Each scene shows the same named points in several views. A view is turned or mirrored, and shifted as a whole, has a little noise and may leave points out.

Scene 1
View 1
vomep: [ -2   3  -5  -2  -2  -4  10  -1  10  -7  -8   2   4   4  -2  -4  -4  -5
   3  -8 -10 -23 -11  10  14   8   2   1 -16   2   4   8 -12]
ruri: [ -7   4   7  -7  -9  -2  10  -4   1  -3  -6  -6   5  19   6  15  -4  -9
  19   0  -7 -18  -3  -2  -2  10   6  -3  -2  -2  12   9  -2]
vopu: [  2   7 -10   4   2   6  -6   5   7 -17  -7  12  -2   3  -7  -6   1  -1
 -10   2 -14 -27  -9  11   2   5   2  21  -9   5  -8  11 -11]
Pozin: [ -6   1   4  -9  -3   0   3  -5  -3   2   2   1   9   9   4  -4  -5  -4
   0  -8   0  -8  -9   3  -1   4 -12  -2  -4   4   3   5  -3]
torin: [  1  -3  -9  -3  -7  -4 -12  -5  -9  -7  15  23   9  -2  -2 -10  -4  -8
 -12   7  11  -4 -10   6  -8   8 -13  14   2  13 -13   6  -1]
zakuv: [ -5   8   5  -8  -7  -3   6  -2   0  -3   0  -1   7  11   2   7  -8  -5
   9  -6  -2 -13  -9   1   5   9  -4  -1  -4   2   5   4  -5]
sofi: [ -1   4  -4  -1  -1   2   3   1   6 -10  -7   4   2   7  -3  -2  -1  -5
   0  -2 -12 -24  -8   7   4   7   3   8  -9   3   1  10  -9]
monam: [ -2  -1  -2  -6  -7  -5   2  -5  -2  -3   4   8   9   6   2  -2  -4  -7
   1  -1   2 -10  -9   3  -1   9  -6   2  -3   6   1   6  -3]
zuke: [  0  -8 -12  -2 -12 -16   8  -7   4  -8   3  17  10  -2  -1  -6  -3 -17
   3   6   1 -14 -10   9   7  14   4   5  -9   9   0  11  -8]
Kud: [  2  12  -1  -1  -6   3 -11   5  -2 -13   4  12   4   8  -4   4  -7  -1
  -3   2  -2 -16  -9   3   3  11  -6  16   0   7  -7   5  -4]
dul: [ -4   6   6  -6  -2   9  -7  -1  -7  -4   1   2   3  15   4   5  -2   0
   0  -1  -5 -13  -5  -2 -12   2  -8   9   3   2  -1   4   0]
ruz: [ -1  21   4  -2  -2   7  -8   9   1 -12  -1   2   2  13  -6   7  -9   4
  -1  -8  -7 -20 -10   2   9   7  -9  11  -3   3  -4   2  -7]
Tuked: [ -6  -7   4  -9 -13  -4   2 -10 -10  -1   6   3   9  15   8  13  -2 -13
  14  11   4  -7  -1  -5 -19  10   1   1   9   3   7   8   6]
nurez: [ -5   7   9 -10  -5   2  -4  -4  -6   0   5  -1   7  15   4   5  -8  -1
   3  -6   2  -6  -7  -3  -5   5 -14   0   3   3   1   2   0]
rivot: [ -3  -1  -3  -7  -7  -9   7  -7   2   0   4   8  11   0   1  -8  -7  -9
  -1  -7   3  -8 -12   7   8   8 -10  -3  -9   7   1   6  -6]
Goga: [ -2   3  -2  -4  -2   3  -6  -2  -3  -7   2   8   5   6  -1  -4  -2  -2
  -6   0  -4 -13  -8   4  -5   5  -8  10  -2   5  -4   6  -4]
leg: [  0  14   0  -4  -8   0  -9   4  -4 -10   8  11   8   6  -4   2  -9  -1
  -3  -1   4 -10 -11   2   5  11 -12  10   0   8  -7   2  -5]
View 2
sofi: [  7   3 -14 -19 -17  16 -10  13  -1  -8   5  -1 -23   1  -4  13   6  -6
  -6   5  -4  -3  -6  -9  -7  -6 -11   1  -1  -5 -17  -7 -11]
leg: [  5  11 -22 -23  -8   9  -6  10   3 -11  -1  -5  -7 -13 -11  16   7 -14
  -1   8  12   8   5  -3  -6  -7 -11  14  -2   1 -17 -11 -10]
torin: [  2   2 -13 -29   3  17   2   6   6  -8  -6   5  -9  -9 -23  11  -2 -21
  -5  13  19   8  13   5  -2  -8  -6  12   6  10 -17  -6 -22]
Tuked: [ 14  -6  -3   5  -3   0   9   7  -3  -8  -8   4  -4  -9 -16   4  19 -21
  -8  -3  15   1   2 -14 -14 -12 -13  -1  -3  -9 -15  -3 -29]
Pozin: [  5  -6 -14  -9 -17   3   4  15   5 -10  -4  -1 -11  -4  -4   7   7 -18
  -4   1  11   1   1  -4  -8  -2 -13  10  -2   4  -7  -6  -9]
nurez: [  9  -3 -18  -5 -16  -1   3  13   1  -8  -7  -4  -5 -12  -6   7  14 -17
  -2  -2  13   3   5  -7 -11  -5 -12  14  -4   3 -11  -8 -10]
ruri: [ 12  -1  -9   1 -17   4  -3  12  -5 -10   2  -1 -12  -2  -4   9  17 -10
  -6  -3   1  -4  -8 -18 -14  -8 -15  -2  -6 -14 -15  -7 -16]
vomep: [  2   3 -11 -18 -21  13 -10  15   2 -14  10  -3 -23   6   0  14   1  -9
  -5   7  -5  -2 -13  -8  -4   1 -16   0  -4  -8  -9  -8  -7]
zuke: [  0   4  -1 -20  -1  15  -2   7   5 -18   6   4 -17   4 -16  14  -4 -18
  -8  15   6   4  -9  -5   0  -1 -17  -6   1  -9 -11  -5 -22]
monam: [  4   0 -10 -15 -10   8   0  10   4 -13  -1   1 -12  -4 -11  11   5 -18
  -5   7  10   3   0  -4  -6  -4 -13   6  -1  -1 -11  -6 -15]
Kud: [  8  11 -22 -25  -8  12  -9   9  -1  -7   1  -4 -11 -13 -12  17   9 -10
  -2   8   7   5   5  -6  -8 -11  -8  11  -1  -2 -22 -11 -13]
Goga: [  8   0 -16 -21 -12  13  -4  12   2  -5  -3   1 -15  -8  -9  11   6 -13
  -4   6   7   3   5  -3  -7  -9  -6  11   0   5 -17  -6 -13]
dul: [ 12  -4 -17 -10 -15   7  -1  14  -2  -2  -7  -1 -12 -11  -6   8  15 -11
  -4  -2   7  -1   6  -8 -14 -13  -5  12  -1   4 -19  -6 -13]
ruz: [  9  10 -28 -21 -20   9 -12  15  -1  -8   3 -10 -14 -13  -2  17  13  -5
   2   2   2   4   2  -7 -11 -10  -9  15  -5  -1 -19 -13  -3]
vopu: [  9   7 -18 -34 -15  27 -16  14  -2  -2   6   0 -27  -1  -7  17   3  -1
  -5  10  -6  -2  -2  -5  -6 -12  -4   6   3   2 -24  -7 -12]
zakuv: [  5   3 -15  -6 -17   1  -2  12   0 -16   1  -5 -10  -6  -4  11  11 -15
  -3   1   8   2  -6 -10  -9  -2 -17   5  -5  -8  -9 -10 -10]
View 3
zuke: [ -2  -9 -10  12   5  13  -7   3 -22   0  -9  -4  -7  -2  13   7   8 -10
  -4   7   4  15 -25   7   3  -7 -10  -6  -4  22  -6   4  15]
ruz: [ -7  11  -4  19 -28   6  -3  -8   1  -6  -7  -6  -3   8   0  -6   6  -6
  -6   4   0   7 -10  -6  -3 -17  -6  -9   7  -3  -1  12   2]
zakuv: [ -9   4  -9  20 -10  -3  -6 -10  -4  -3  -6   3   1  -1   6   2   8 -12
   1   0   7   5 -17   5  -1  -5  -2  -7   4   7  -6   4   7]
torin: [ 11 -15   0   0  -9  11   3  -1 -22 -13 -24 -12 -12   1  12   9   0  -2
 -11  16   0  14  -7   3   3 -13   2 -12  -2   5   4   2   9]
monam: [ -2  -6  -5  13  -7   2  -3  -4 -11  -5 -13  -2  -3  -1  10   4   5  -8
  -3   6   3  10 -15   7   1  -7  -1  -8   1   9  -4   3   9]
nurez: [ -6  -1  -1  16 -20 -13  -1 -13   0 -12 -14   4   2   1   8   3   4 -11
  -1   1   7   2  -8   7  -2  -4   8 -10   7  -6  -2   3   5]
leg: [  2   3  -5  12 -18   7  -1  -9 -13  -9 -13  -8  -6   6   5   4   4  -6
  -7  11   3   8 -10  -5  -3 -13  -3 -10   3   1   1   6   6]
dul: [ -6  -2  -4  15 -17  -5   0  -9   7 -12 -14  -7  -1  -4   4  -2   7  -6
  -2   7  -5  10  -4   9   6 -12   7 -11   8   3  -1   4   4]
ruri: [-14   6 -13  25  -5  -4  -9  -9   7  -2  -4  -2   5  -8   2   0  13 -10
   7   2  -1   9 -16   9   6  -4   0  -7   8  17  -8   4   9]
Kud: [  0   5  -7  13 -18  11  -2  -7  -9  -7 -12 -12  -5   4   1   2   6  -2
  -7  12  -3  11  -9  -5   1 -16  -4 -10   5   4   1   8   5]
sofi: [-10   0  -6  19 -12  10  -4   2   0   1  -4  -5  -4   0   5  -8   9  -8
  -5   1  -3  14 -19   6   4 -16 -10  -6   1  13  -8  11   7]
vopu: [ -7   0  -3  13 -17  24  -1   8   0   1  -7 -14  -9   5   4 -13   6  -3
 -12   4 -11  17 -16   1   5 -26 -13  -8   0  11  -6  15   6]
Tuked: [ -4  -3 -14  17   2 -11  -5 -14   0 -13 -15  -6   2 -14   5  12  12  -7
   8  12  -2  12  -8  14  11   1  14 -12   7  18  -1  -5  11]
Goga: [ -2  -5  -3  10 -15   6   1  -2  -3  -8 -15  -7  -6   1   7  -2   4  -6
  -8   6  -3  11 -10   7   4 -14   0 -10   2   4  -3   6   6]
vomep: [-14   0  -7  20  -9  10  -6   3  -5   7  -2   3  -3   4  11  -8   7 -13
  -4  -6   5  11 -27   6  -1 -11 -15  -4  -1  11 -11  12   9]
rivot: [ -3  -9  -3  12  -7   2  -2   0 -19  -3 -11   5  -4   2  16   4   4 -12
  -5   1  11   9 -20   8  -3  -4  -5  -5  -3   6  -6   4  11]
View 4
Pozin: [ -1  -3  15  -3   4   0  15  -3  -5  -7  -2   2  -2   3  -4   3  -4  -6
  10   2   5   0   0  -6   2 -10   1  10   8 -10   2  -5  -5]
leg: [ -1  -6  15   4   3   3  23 -20   0  -9 -12  -4 -11 -12   5  -5  -5  -5
   9   1   7   0   3   4   6   0   0   9   7 -14   9  -8  -7]
Goga: [ -7  -6  17   1   4   0  17  -6  -1 -12 -10  -4  -5  -3   1 -11  -9  -7
   9  -1   2  -4   8   2   3  -2   1   8   7 -18   7  -6  -6]
torin: [ -6  -6  18   1   9   6  18 -22   9 -14 -23  -9  -1   2   5 -14 -10 -13
  26  -2   2  -1  10  10   5  -2 -10   7   4 -24  -2  -5  -5]
zuke: [-17   0   6   9  -2   1   3  -5   9 -12 -19  -1 -13   2   1   4  -8 -11
  21   1   4   5  10   6  -9  -4   0  26   7 -12  -3  -8  -6]
sofi: [-17  -2  10   9  -6  -1   8   8  -2 -13  -6   1 -14  -5   0  -6 -10  -1
   1  -1   2  -3  10   3  -5   3  11  19   7 -13  14  -8  -7]
ruri: [ -5  -1  12   4  -4   6  11  12  -7  -9   5  16 -12   0  -6   5  -3   2
  -1   0   9   4   2   0 -10  -1  10  18   3 -13   8  -7   1]
dul: [  0  -7  20  -2   4   6  22   1  -6 -11   0   5  -4  -3  -2 -10  -6  -1
   2  -1   6  -3   4   0   3   0   4   4   3 -19  10  -4   0]
nurez: [  6  -8  19  -3   4   5  23  -8  -7  -6   1   7  -3  -1  -3   1  -1  -3
   5   1   9   0  -3  -4   2  -7   1   6   4 -14   5  -5  -1]
Tuked: [  2  -4  18  -1   3  17  14   4   0 -12   1  22  -4   9  -4   1   0  -2
  13  -3  12   9   2   6 -12   0  -2  12  -4 -23  -4  -4   9]
Kud: [ -5  -7  16   7   0   4  22 -15   1 -11 -11  -3 -14 -13   6 -10  -7  -3
   5  -3   6  -1   7   7   4   5   3  11   5 -18  13  -8  -7]
monam: [ -5  -3  13   2   3   2  13  -7   1  -9  -9   1  -6   2  -1   1  -5  -7
  13   1   5   2   4   1  -2  -6   0  15   7 -13   1  -6  -5]
vopu: [-20  -3  12   9  -3  -6  11   1   0 -15 -15 -12 -14 -12   3 -19 -16  -3
   2  -2  -3 -10  16   4   5   6  10  13  10 -17  20  -9 -11]
rivot: [ -8  -2  10   1   2  -4  10 -10   1  -6 -13  -5  -5   2   0   7  -6 -10
  17   4   4   3   3  -5  -1 -11  -1  18  11  -7  -2  -6 -10]
zakuv: [ -2  -3  11   2  -1   3  16  -4  -5  -5  -1   7 -11  -4  -2   9  -1  -2
   4   3   9   4  -1  -3  -3  -5   5  17   8  -8   6  -8  -5]
View 5
ruz: [ -1   9 -19  -2  15  -1   4   0   5  -2  -6   6   7  -9   1 -13  11  13
  -8   0  15   6  -3   4   2   8  -2  -9  -5  -7 -22 -12  -7]
leg: [  3   6 -11   0  21   0  -3   0   1  -4  -1  -8  11  -7  -5  -4   7  11
  -3  -8  14   3   1  -3   0  -1  -4 -11   1 -14 -22 -15  -9]
zuke: [  3  -4   5   1  21  -8  -4   4   3  11   1 -23  23 -10 -19 -10   1  -6
  -1  -6   3  -2  10  -1 -10  -2 -13 -10   2  -2  -5 -11 -14]
torin: [  5   0  -2  -1  35   6 -10  -5  -6  -3  -2 -20  17  -6 -14   2   1   4
   7 -17   1   1   9  -7   6  -9  -1 -11   1 -18 -18 -17  -6]
vomep: [  2  -2  -4  -4  13 -11   6   3   6   6  -1  -6  19  -9 -12 -19   6  -4
  -4   8   9   5  -2   0  -4   9 -10  -9  -8   0  -4  -4 -13]
Tuked: [ -1  14  -9   0  16  -3  -3   9 -11  -4   3 -24   9  -9  -4 -13   0 -18
  -1 -13   9  16  -2  -9 -11  -8 -11  -1   7  -4   1 -30   8]
nurez: [  4  10 -14  -4  16  -3   2   3  -7 -14   5  -9  10  -6  -1  -9   6  -3
   0  -1  17  16  -8  -9   0   1  -6  -4  -2 -12 -11 -19   1]
rivot: [  8  -3   1  -3  20  -8   1   2   0  -4   8 -18  21  -6 -14  -8   5  -4
   4   3  12   4  -1  -7  -4   0  -8 -10  -4  -9  -9  -6 -14]
dul: [ -2  12 -17  -5  20   1   2   1  -7  -7  -5  -3   9  -8  -3 -13   4  -4
  -1  -7   9  14  -5  -3   4   3  -2  -3  -2  -8  -9 -21   5]
monam: [  4   3  -5  -2  20  -4   0   3  -2  -2   1 -15  16  -7 -10 -10   3  -4
   0  -4   9   6   1  -6  -4  -1  -7  -8  -1  -8  -8 -14  -7]
vopu: [ -3  -2 -11  -2  25   0   2  -5   8  13 -19   7  16 -11 -13 -18   3   7
  -5  -9   0  -2   6  10   9  10   0  -9  -7   0 -14  -9  -8]
Pozin: [  6   3  -8  -5  19  -5   4   2  -5  -9   5 -12  14  -6  -8 -11   5  -7
   3   3  12  12  -6  -8   0   4  -5  -5  -5  -7  -6 -11  -5]

Which points are out of place in each view (at most two, in the order of its rows)? Write - if all are in place.
view 1 | ruri
view 2 | -
view 3 | nurez
view 4 | sofi
view 5 | vomep

Scene 2
View 1
konu: [-10  -2   2  22   7   4   0 -13   9  10  -1  -3   7  22 -15 -38  -7 -31
   7  12  -1  15  -7  -4 -17  -1 -24  10   8  12 -15  -6   4]
nuza: [-12   1   5  33  -7   1  12   0   1   4   3 -18 -12   9 -12 -21  13 -19
  31  -5  15  24  21  -2 -19  -6  -7  15  -1   6 -14  25  12]
sop: [ -1 -15   8   5  -1   7   3  -7  -3   9 -16  10  -3   0   1 -15  10 -20
  11  13   7   7  -1   3 -13  13 -10  -4  -2   1   2   6  -8]
Ket: [ -6  -6   9  16  -3   4   5  -4  -2   5  -7  -1  -6   7  -7 -19   9 -18
  17   5  10  12   4   1 -14   4 -11   6   0   4  -4  10   1]
gefup: [  2 -13   8  -3  -5  10  -2 -12   6   2 -32  18  -9  -1  11 -10   6 -16
   3  12  10   4 -10   0 -17  27  -9 -11 -10   0   0 -11 -22]
Dezat: [-12  18  23  27 -13  -8   1  -7  13 -14  -3 -10 -28  17 -10  -9  -2 -13
   7 -10  19  17  14  -6  -7   3  -7   8   2  -4 -10  -8  -5]
Gis: [  0  -5  16   0  -8  -3   0 -13   4  -5 -22  16 -19   0  10  -1   2 -14
  -3   6  12   4  -2   1  -6  20  -6 -12  -2 -11   5 -15 -22]
pinis: [  0   1  23   0  -9 -13   1 -20   3  -8 -13  18 -22   6   8   6  -6 -14
 -15  10  10   3  -2   2   3  16  -8 -19  10 -23  11 -27 -23]
zefo: [ -6 -12  -1  17  -2  11   8   0  -4  11 -10  -4  -1   3  -6 -25  15 -20
  26   5   9  16   7   1 -22   4 -10   9  -6  11 -10  23   4]
Feli: [-13  10  33  18 -12 -11   2  -1  -6  -8   8  -5 -24  12 -19 -11   1 -10
   0  -8  13   7  10   5   8  -5 -10   9  11  -3   4   1  10]
guved: [ -7  -3  11  19 -14   6   7   4   2  -3 -17  -6 -20  -1  -1  -9  16 -10
  26  -7  22  15  14  -2 -18  12   0   6 -12   5  -9  17  -4]
nogak: [ -8   1  24  12 -11   3  -1   3   0  -5 -12   4 -18   6 -11 -15   6 -12
   8  -4  16   5   2   3  -7  10  -8   9  -5   8  -2   2   1]
Vatok: [-12   3  18  22 -10   6   2   5   2  -2  -7  -7 -16   9 -14 -23  10 -15
  17  -7  16  13   7   1 -12   5  -9  17  -5  13  -9  12   8]
Gazo: [ -5  -7   8  17  -1  -7  11 -13  -7  10   3  -2  -3   8  -3 -14   5 -22
  11  12   4  13  10   2  -6  -4 -13  -3  13  -9   1   9   2]
ved: [ -9   2  11  16   3  -5   0 -17   5   3   2   3  -2  20 -10 -24  -8 -26
  -2  12   1  11  -3  -2  -7  -1 -21   2  13  -1  -3 -13  -1]
fupu: [ -3  -3  27   4 -11  -1   0  -3  -3  -6 -14  12 -21   2  -3  -5   6  -9
  -2  -1  14   2   0   4   0  14  -6  -5  -2  -3   5  -4  -9]
View 2
nogak: [  5   2 -13 -10   4   7 -15  -6  -9   4   9  -2  -8  13 -10  -3  -3  -8
  -3   4  -8 -14   3   6  -1   7   1 -12  12   9 -12   6   1]
Gazo: [ 22   0  19   5   9   8 -12  -8  10  -4  -2  -1 -11  11  -6  -3 -14 -14
   9  15  -1  -6  -3  10  -5   7   2 -20   5   3 -14  -9   1]
fupu: [ 12  14  -5  -2   1   1  -3   1  -2  -2  14  -2 -14   7  -6 -12   0   4
  -1   3 -15  -7   5   0   1  -1  -2   3  16   7  -7   8  -2]
Dezat: [-14  -2   3 -15  -2   6   0  -6  -3 -16  -5  -9 -26   1 -13  -4   2 -18
 -10   8  -4 -18  -1  -5  -4  10   0   7  17   5 -22 -11  -7]
ved: [ 12   4  27  -7  -9   2  -8  -1  -7  -3   5  -5 -14  21  -3   6  10 -14
  -2  21 -16  -2   4   8 -14  11   3 -13   2  13 -11   0  -6]
Ket: [ 18  -5   1  -5   8  13 -14  -2   5   5   4   0  -7   5 -10   0  -8 -11
   5   9  -4 -15  -7   4   0  16   1 -19   7   9 -18  -3   4]
guved: [ 12  -5 -18  -8  14  18  -6   3  10  -1   6   0  -9 -11 -11  -6 -12  -3
   1  -1  -3 -25 -11 -12   8  20  -3  -7  19   8 -23  -2   1]
Gis: [ 23  18   9   1  -2   1   4  10   4  -4  14  -1 -14   3   1 -12   7   9
   1   8 -24   2   3  -7   0   6  -2   7  18  12  -8  11  -7]
gefup: [ 35  14   6  -2   0   4  -2  18   2   8  19   2  -5   3   1  -4  12  15
   4  11 -30   0  -2 -12   1  17   0  -5  14  19 -10  17  -4]
nuza: [  5 -19  -6 -10  17  20 -15  -9  12  -2  -6  -2 -10  -4 -18   3 -21 -23
   3   6  11 -29 -16   1   2  21   2 -23  11   4 -27 -17   5]
pinis: [ 19  27  23   7 -11  -6   7   2   0 -15  10  -5 -22  10   2 -17  10   6
   0  13 -25  12  13  -2  -7  -5  -2  14  16   6  -3   8 -12]
sop: [ 33   5   3   2   7   8 -11   5   5   8  14   1  -1   8  -2  -2  -5   2
   7  11 -14  -7  -3   1  -1  14  -1 -18  10  12 -11   8   1]
zefo: [ 24 -13  -6  -6  18  20 -21   1   9  10   5   1   3   1 -11   5 -14 -10
   9   9  -1 -22 -15   2   2  23   1 -30   8  12 -21  -1   5]
Feli: [-12   3  -5  -7   0   2 -12 -18  -9 -12   0  -6 -22  16 -13  -9  -9 -19
  -4   2   1 -13   9  13  -4  -8   0  -2  14   0 -10  -7   1]
Vatok: [ -1  -9 -15 -14  10  15 -16  -5  -4   2   3  -1  -9   5 -15   0  -8 -14
  -2   3   0 -26  -9   2   1  17   0 -16  13   8 -21  -2   3]
View 3
pinis: [-25  -2   3  11  -3  -9 -22 -32   0 -13 -11  -7   5  14   1   9  -8 -13
 -18   6  10  -6  14 -25  -1  24 -11  -3   9   3  -8  -3   7]
zefo: [ 10  15 -23  -7  12  10  18   8  11  10  -3 -19 -11   5   5 -20  -7 -10
  27   5   6   7 -17  -9  13 -14  16   2  -1  -4  -5   5   2]
Feli: [ -6 -16   6 -17  12   3  -2 -10   3  -4  -9 -12  10 -10   0   1   0  -5
   5 -17  -1 -13  -9  14   9   5   4  -5  13  12  -3  -2   1]
gefup: [ -6  14 -18  16 -10  -4  -4 -14   3  -9  -4 -14  -7  17   2  -1 -15 -19
   4  16   4  13   9 -45   6  11   9  -8   2   1  -8   2   8]
konu: [ 14  21 -18   9  18   0  -8   3  -4  13   0 -13  -2  -3   5 -26  -1   1
  30  16  -8  -4  -1   5   4   8   8   6  12   9  13  -7  -1]
Ket: [  3   7 -14  -6  10   5   7  -1   7   5  -3 -15  -5   5   4 -13  -5  -8
  18   2   5   2 -10  -7  11  -3  10   1   4  -2  -3   1   3]
fupu: [-11  -6  -3  -4  -4  -2  -1 -15   4 -14  -9 -13   2   6   1   5  -9 -14
  -2  -4   5   1  -1 -21   7   8   6 -11   7   7 -10   3   5]
Vatok: [  6   2  -7 -18   9   5  13   6   8   6   0 -15   3  -7  -1  -6  -5 -10
  26  -7  -3   3 -14   1  11  -2  17  -8   5   9  -3   4   9]
sop: [  0  10 -20   4   1   2   3  -7   4  -4  -9 -15 -10  13   5 -13 -10 -13
  11  10   6   5  -4 -25  10  -2   8   0   4  -4  -7   1  -2]
Gazo: [ -5   6 -10  -1  16   5  -1  -9   6   4 -12 -12  -4   9   6 -18   1  -3
   7   5  15  -7  -9   3  10  -3  -2  11   4 -10  -4   0  -4]
nuza: [  3  10  -8 -22  23  12  17   9  17  20   2 -16   0  -3   1 -12   1  -7
  32  -5   9   4 -22  14   9 -10  12   4  -2  -4  -3  10  11]
Dezat: [-12   0  11 -17  14  -1  -5  -9   9   9   4 -10  14  -5  -2  10   0  -9
  15  -8   0  -3  -3   9   0  17   3  -6   5  12  -2   9  21]
ved: [  1  12  -9   9  14  -3 -15 -10  -4   5  -5 -10   1   2   5 -17   0   0
  13  11  -2  -8   3   2   3  14  -2   6  13   6   6  -8  -1]
guved: [ -6   5  -8 -20   6   7  18   2  18   6   1 -16  -1   5  -1   2  -9 -18
  22  -6   8  12 -16 -14   9  -6  17  -7  -5  -3 -12  14  18]
nogak: [  3  -3  -9  -8   2   1   4  -4   3  -7  -7 -16   2  -4  -1  -6  -8 -10
  14  -5  -4  -2  -7  -9  11   2  13 -10   9  12  -3  -2   1]
View 4
guved: [ 11   9 -11 -14  -9  14  -3  -8   1   5   2   5  14  -5  -1  -1 -19 -15
  -7 -31  12  13   5  19   3 -10  -2   3   8  -6  23   6  -1]
gefup: [ 17  -3  12  -6  -7   1   2   1 -12  12  12  -6   7 -16  10   5 -13 -10
  14   4  -3 -18  -8 -10  22 -27   2   6   0 -13  15  -7   7]
Feli: [ 13  -6 -18   1  23  -2 -12  -8   6  15  15  14 -13  -1 -14  -2 -14  16
 -11  -9   9  11   7  24 -11   5  -2 -10  -6   1  16  -2  -1]
Gazo: [  6   8   0 -11  10  -3   6  -8 -10  -4  11  15   5  -6 -16 -10 -12   3
 -13   3  -6   0  -4  12   0  -1   3   2  -5   6  27  14  -5]
konu: [  4   3   8 -18   1  13  17  -9   7  -4  27  16  -7  -8 -13  -4  -4  -5
   6  -7  -5 -22   3   2   2  23   1   0 -13  15  41  -2  -8]
zefo: [  6  16  -2 -22 -12  15  10  -9  -5  -8   6  11  16  -6 -11  -7 -13 -17
  -6 -23   2   3   1  15   3   0   0   7   2   5  34  12  -5]
nogak: [ 16  -3 -10  -7   4   4  -5  -9   1  11  19   9  -4  -8  -7   7 -13   0
   3 -18   9  -3   6  11   1  -1  -3  -3   1   0  14  -5   0]
fupu: [ 18  -6  -5  -1   8  -4 -13  -2  -5  17  11   3  -2  -9   2   6 -17   5
   0  -1   5   0  -1   6   7 -20  -1  -1   1 -12   9  -5   6]
Gis: [ 15  -4   6   1   7  -4  -6   4  -7  16   9  -4  -2 -12  11   1 -15   2
   4  11   0  -8 -10  -1  15 -28   3   0  -4 -16  14  -7   8]
ved: [  6  -3   7  -7  12   3   8  -5   2   3  24  13 -11  -8 -11  -6  -7   6
   2   8  -5 -16   0   4   1  11   4  -3 -14   7  32  -5  -3]
Dezat: [  5  -3  -5   1  16  13  -9   1  21  19   2   3 -16  -1   3  -9 -18   3
 -10  -8   8  12   4  22  -2   3   2  -6 -13  -5  32  -9   2]
sop: [ 14   4   2 -13  -5   0   5  -7 -15   2  15   6  12 -12  -4   3 -11  -7
   5  -4  -2 -11  -4   0  11 -15   1   6   3  -2  17   4  -1]

Which points are out of place in each view (at most two, in the order of its rows)? Write - if all are in place.
view 1 | nogak
view 2 | ved
view 3 | -
view 4 | guved, zefo
